Each scene shows the same named points in several views. A view is turned or mirrored, and shifted as a whole, has a little noise and may leave points out.

Scene 1
View 1
fus: 9,-4,7,12,15,-6,3,8,13,-14,9,-4,-1,-7,-8,7,3,8,-10,-2
Bigo: -28,-7,-22,-2,13,8,-1,3,9,-11,-13,1,25,-5,24,-18,-30,-8,-2,-19
roke: -6,-20,-4,-14,23,6,-21,-2,1,-12,-2,5,13,-13,5,-2,-8,-14,-13,-29
Gir: -2,-9,-1,3,13,1,-3,1,12,-15,4,4,16,-6,-2,-4,-15,5,-11,-19
zesav: -6,17,-19,9,14,-11,10,16,18,-11,-8,-7,-20,-6,13,-1,-10,9,6,9
zofe: -14,11,-26,5,16,-6,6,15,15,-8,-12,-10,-17,-8,26,-6,-11,-1,9,8
menev: -12,-16,-7,6,14,7,-4,2,8,-10,1,-5,15,-10,18,-9,-7,-10,-6,-11
kino: -4,-3,-9,8,12,-1,2,6,14,-11,2,-4,2,-8,10,-5,-8,2,-2,-5
damak: -8,3,-13,5,14,-3,3,10,14,-12,-4,-3,-1,-7,10,-4,-12,3,-1,-4
mikem: -8,-8,-5,-5,18,2,-7,3,6,-14,-5,5,13,-7,1,-2,-15,-3,-11,-21
Rufo: -13,-6,-18,1,14,2,-5,5,11,-8,-3,-5,1,-11,25,-10,-10,-8,2,-8
vopo: -16,-13,-15,-9,19,6,-14,2,5,-9,-7,1,10,-11,19,-8,-13,-15,-5,-21
Duz: 3,-7,-3,17,5,-1,5,2,19,-13,14,-2,12,-8,4,-6,-10,10,-5,-7
Mivi: -10,-4,-8,-4,23,0,-5,9,6,-11,-10,-2,1,-8,8,1,-7,-8,-7,-11
Sudot: 3,-17,1,12,7,3,-4,-3,15,-13,17,0,18,-11,5,-8,-6,2,-8,-15
kig: 2,15,-11,15,18,-14,12,20,17,-9,-4,-15,-31,-8,10,7,8,6,5,21
Zagu: 13,-23,12,0,10,3,-15,-9,11,-17,22,13,26,-11,-14,-2,-12,7,-19,-35
View 2
fus: -2,14,1,14,11,4,-17,7,5,-28,9,2,2,5,10,-4,0,21,-2,3
zofe: -15,4,10,14,-9,6,-3,11,-2,-3,1,12,-41,-2,-4,3,20,11,8,-4
Bigo: -15,-20,11,-12,-24,6,17,-14,-15,-4,-1,14,-16,-2,10,6,-8,6,5,-9
roke: -11,-25,20,-4,7,7,6,-2,-7,-11,11,11,16,1,11,-9,-5,0,-14,-2
Mivi: -15,-5,10,2,-1,7,-2,2,-1,-7,5,9,-6,2,2,-8,3,3,-6,-1
Zagu: 5,-15,14,2,14,3,0,-7,-9,-39,19,0,34,-1,24,2,-24,17,-6,5
vopo: -15,-23,18,-2,-4,6,10,-3,-9,-4,7,16,-3,1,9,-5,2,4,-5,-8
Sudot: -2,-7,10,7,5,4,-1,-6,-7,-29,12,9,9,3,24,3,-6,27,3,-6
damak: -9,3,7,8,-5,6,-4,3,-2,-15,4,6,-19,-1,4,3,3,13,5,0
Rufo: -14,-11,15,6,-6,6,5,0,-8,-7,5,16,-17,0,10,0,12,14,3,-9
mikem: -9,-11,11,-3,-1,6,2,-3,-6,-15,7,5,4,-1,7,-2,-11,4,-4,2
Duz: -1,5,5,11,-1,3,-6,-3,-5,-30,9,5,-4,1,19,7,-4,29,8,-3
kino: -6,2,8,10,-1,4,-5,2,-4,-20,7,7,-11,0,12,4,3,21,6,-2
Gir: -3,-5,7,2,0,4,0,-5,-6,-24,9,2,6,-1,12,3,-13,13,0,2
menev: -13,-11,10,0,-5,6,3,-6,-6,-12,5,16,-2,5,17,-5,3,18,-1,-12
zesav: -10,16,5,18,-5,4,-10,14,1,-12,3,5,-38,-3,-5,6,15,13,10,5
View 3
menev: -4,-1,-4,2,-7,-6,3,-8,4,-19,3,6,2,6,-12,-11,-5,4,-18,-1
damak: 4,-1,6,2,-16,0,9,0,5,-8,6,-3,13,14,-8,-11,-12,-8,0,3
Duz: 8,2,-6,8,-5,7,3,-9,14,-12,10,0,2,3,-8,-9,-14,9,6,15
Sudot: -1,3,-13,8,1,9,1,-12,10,-15,10,8,-2,2,-10,-10,-10,15,-8,13
Mivi: -7,4,5,3,-12,0,2,-2,-3,-10,1,1,8,16,-5,-3,-4,-8,-13,-6
zofe: 7,-7,16,-4,-27,-8,16,7,5,-9,4,-10,22,19,-12,-20,-15,-22,2,-4
mikem: -5,3,3,3,-6,2,0,-4,-2,-9,3,9,3,14,-1,7,-1,6,-16,5
Gir: 0,4,-2,7,-3,7,0,-7,5,-9,6,8,0,9,-1,5,-4,11,-7,11
Rufo: -2,-7,3,-1,-15,-6,12,0,4,-15,5,3,12,13,-13,-16,-9,-6,-16,0
kig: 7,11,9,7,-22,12,7,2,7,-5,8,-27,20,15,-9,-26,-24,-31,24,-8
roke: -20,3,-5,4,-1,8,-1,-4,-7,-11,3,17,3,15,-6,4,3,5,-34,-1
fus: 0,17,-6,14,-3,20,-6,-9,5,-7,8,-10,2,7,-4,-7,-14,-3,11,4
Zagu: -11,10,-19,13,13,25,-7,-13,4,-8,12,20,-7,5,0,11,-3,27,-14,23
vopo: -11,-6,2,-2,-10,-6,7,-1,-2,-15,2,13,8,15,-10,-4,1,0,-30,-3
View 4
Zagu: 10,9,23,-6,-8,-1,34,-4,-8,-26,11,-21,12,14,3,-18,19,5,5,-8
Gir: 1,-1,8,3,-4,5,16,-3,-8,-14,-1,-2,8,11,3,-4,11,-1,6,-10
Sudot: -4,8,0,3,2,-3,18,-3,-8,-20,3,-4,2,19,1,-14,12,10,11,-13
menev: 1,2,-6,11,-1,4,-1,2,-10,-11,-11,-2,-2,17,-6,-12,3,8,7,-8
zofe: -13,-4,-26,11,5,1,-15,1,-12,13,-24,18,-9,3,17,8,0,-7,9,-19
Mivi: 8,-1,-1,7,-7,6,-7,4,-9,1,-11,1,-4,5,6,1,4,-1,8,-8
Bigo: -7,-12,-9,21,-1,19,-1,-3,-13,-11,-26,-1,9,14,-14,-8,-9,-6,-12,-7
fus: 1,7,5,-4,0,-6,10,1,-5,-7,11,11,-2,7,17,4,19,7,25,-13
zesav: -14,-4,-19,5,5,-2,-7,-1,-10,12,-13,25,-6,0,25,15,6,-9,16,-21
Rufo: -4,1,-13,12,1,3,-4,1,-12,-3,-18,0,-4,12,2,-8,1,2,3,-13
kig: -10,4,-21,0,6,-10,-14,4,-7,17,-5,31,-16,0,32,18,12,0,32,-21
kino: -9,2,-9,4,3,-2,7,-3,-9,-7,-5,8,-1,11,10,-2,9,1,12,-16
roke: 20,5,11,5,-13,6,2,6,-12,-8,-12,-23,1,8,-2,-15,4,2,-2,-3
mikem: 7,-2,8,6,-8,9,6,0,-9,-8,-8,-6,6,8,0,-4,6,-4,2,-7
vopo: 8,1,-6,12,-7,7,-5,4,-14,-4,-24,-16,-2,11,-4,-15,-2,0,-6,-7
View 5
kig: -19,26,12,2,-33,16,-7,27,8,-29,-11,12,19,3,-14,-21,-1,-2,13,-23
damak: -11,3,1,2,-15,4,1,10,3,-11,-1,7,11,6,-6,-5,-8,3,-5,-17
Sudot: 7,0,5,0,-9,-8,5,-9,5,-6,-1,4,6,-3,13,5,-2,-14,-11,1
fus: 0,14,11,10,-24,2,-12,3,8,-13,-11,17,14,4,7,2,1,-10,0,-4
menev: -2,1,6,-3,-9,0,7,-6,-2,-5,10,-6,9,2,13,-1,-13,0,-12,-14
zesav: -19,10,2,1,-21,10,0,25,5,-22,-6,11,13,7,-21,-15,-5,4,3,-24
roke: -8,-12,6,0,-4,-7,-5,-23,-5,11,-4,-3,20,6,24,3,-13,10,-8,-14
Bigo: -8,-15,-9,-4,1,0,17,0,-5,2,20,-8,2,10,-1,2,-20,15,-23,-22
Duz: 5,5,3,3,-14,-4,4,4,8,-12,-1,11,3,0,0,3,0,-14,-10,-1
mikem: -6,-8,0,6,-8,-3,-4,-9,-1,3,-1,6,12,11,10,6,-11,9,-12,-12
Gir: 1,-6,1,8,-10,-6,-3,-6,4,-1,-3,11,8,7,8,10,-6,-1,-13,-5
Zagu: 12,-12,4,9,-4,-18,-7,-25,6,9,-15,15,11,2,22,20,2,-13,-14,11
Mivi: -12,4,7,4,-17,4,-7,-1,-2,-4,-1,3,18,10,10,-3,-12,10,-3,-20
zofe: -23,6,2,-6,-17,11,8,22,0,-19,2,-1,13,4,-17,-20,-10,9,0,-30
vopo: -12,-11,3,-5,-4,-2,6,-11,-6,3,5,-9,15,5,12,-4,-16,12,-10,-21
kino: -5,4,4,0,-14,0,3,6,4,-13,-1,7,9,1,-1,-4,-4,-6,-6,-10
View 6
kino: -3,-11,-11,-2,4,-3,-11,-4,-18,-5,1,-4,-6,10,0,-14,-4,3,-6,5
Gir: -9,2,-16,-13,-4,2,-7,-3,-9,-13,1,-14,-5,10,-4,-4,-2,10,-12,9
vopo: -4,-17,-17,-1,-6,-3,1,3,12,-3,-13,-5,-12,12,-8,6,-10,0,-18,1
Mivi: 5,-11,-19,-6,1,-1,-2,-4,-1,4,-1,1,-8,9,-3,4,-4,5,-12,-4
roke: -8,-8,-29,-10,-11,-3,6,-1,5,-8,-11,-17,-12,8,-16,16,-9,4,-20,0
zofe: 12,-28,-11,8,16,-6,-15,3,-2,17,0,22,-7,16,9,-12,-3,-2,-3,-5
Zagu: -23,12,-27,-20,-14,0,-2,-5,-20,-30,-3,-37,-6,6,-19,2,-5,11,-14,14
zesav: 9,-18,-14,1,21,-5,-22,0,-18,13,10,18,-2,16,12,-16,2,4,3,-4
Rufo: -1,-22,-12,5,1,-6,-6,2,0,0,-8,3,-10,12,-2,-8,-9,-3,-10,2
Bigo: -5,-13,1,1,-7,2,-5,11,27,-5,-11,0,-6,17,5,-7,-6,1,-19,14
fus: 1,0,-18,-13,5,-1,-7,-16,-35,-5,10,-10,-6,4,-4,-9,0,11,-4,-3
menev: -3,-14,-6,0,-7,-1,2,-6,-2,-7,-8,-8,-12,7,-6,-6,-10,1,-16,4
damak: 2,-11,-13,-3,8,-2,-13,-1,-10,2,3,3,-5,12,4,-10,-2,4,-6,2
Duz: -8,-4,-6,-5,0,-1,-11,-7,-24,-14,3,-11,-5,8,-1,-20,-4,6,-5,11
Sudot: -12,-6,-10,-5,-8,-2,-4,-7,-21,-19,-4,-20,-9,5,-10,-13,-8,4,-11,11
kig: 17,-21,-17,1,24,-7,-17,-14,-38,19,15,19,-5,8,8,-18,1,4,7,-14

In a view up to two points have been moved. Name them for each view, in the order of its rows, or write -.
view 1 | kino
view 2 | -
view 3 | damak
view 4 | Rufo, vopo
view 5 | Mivi
view 6 | zofe
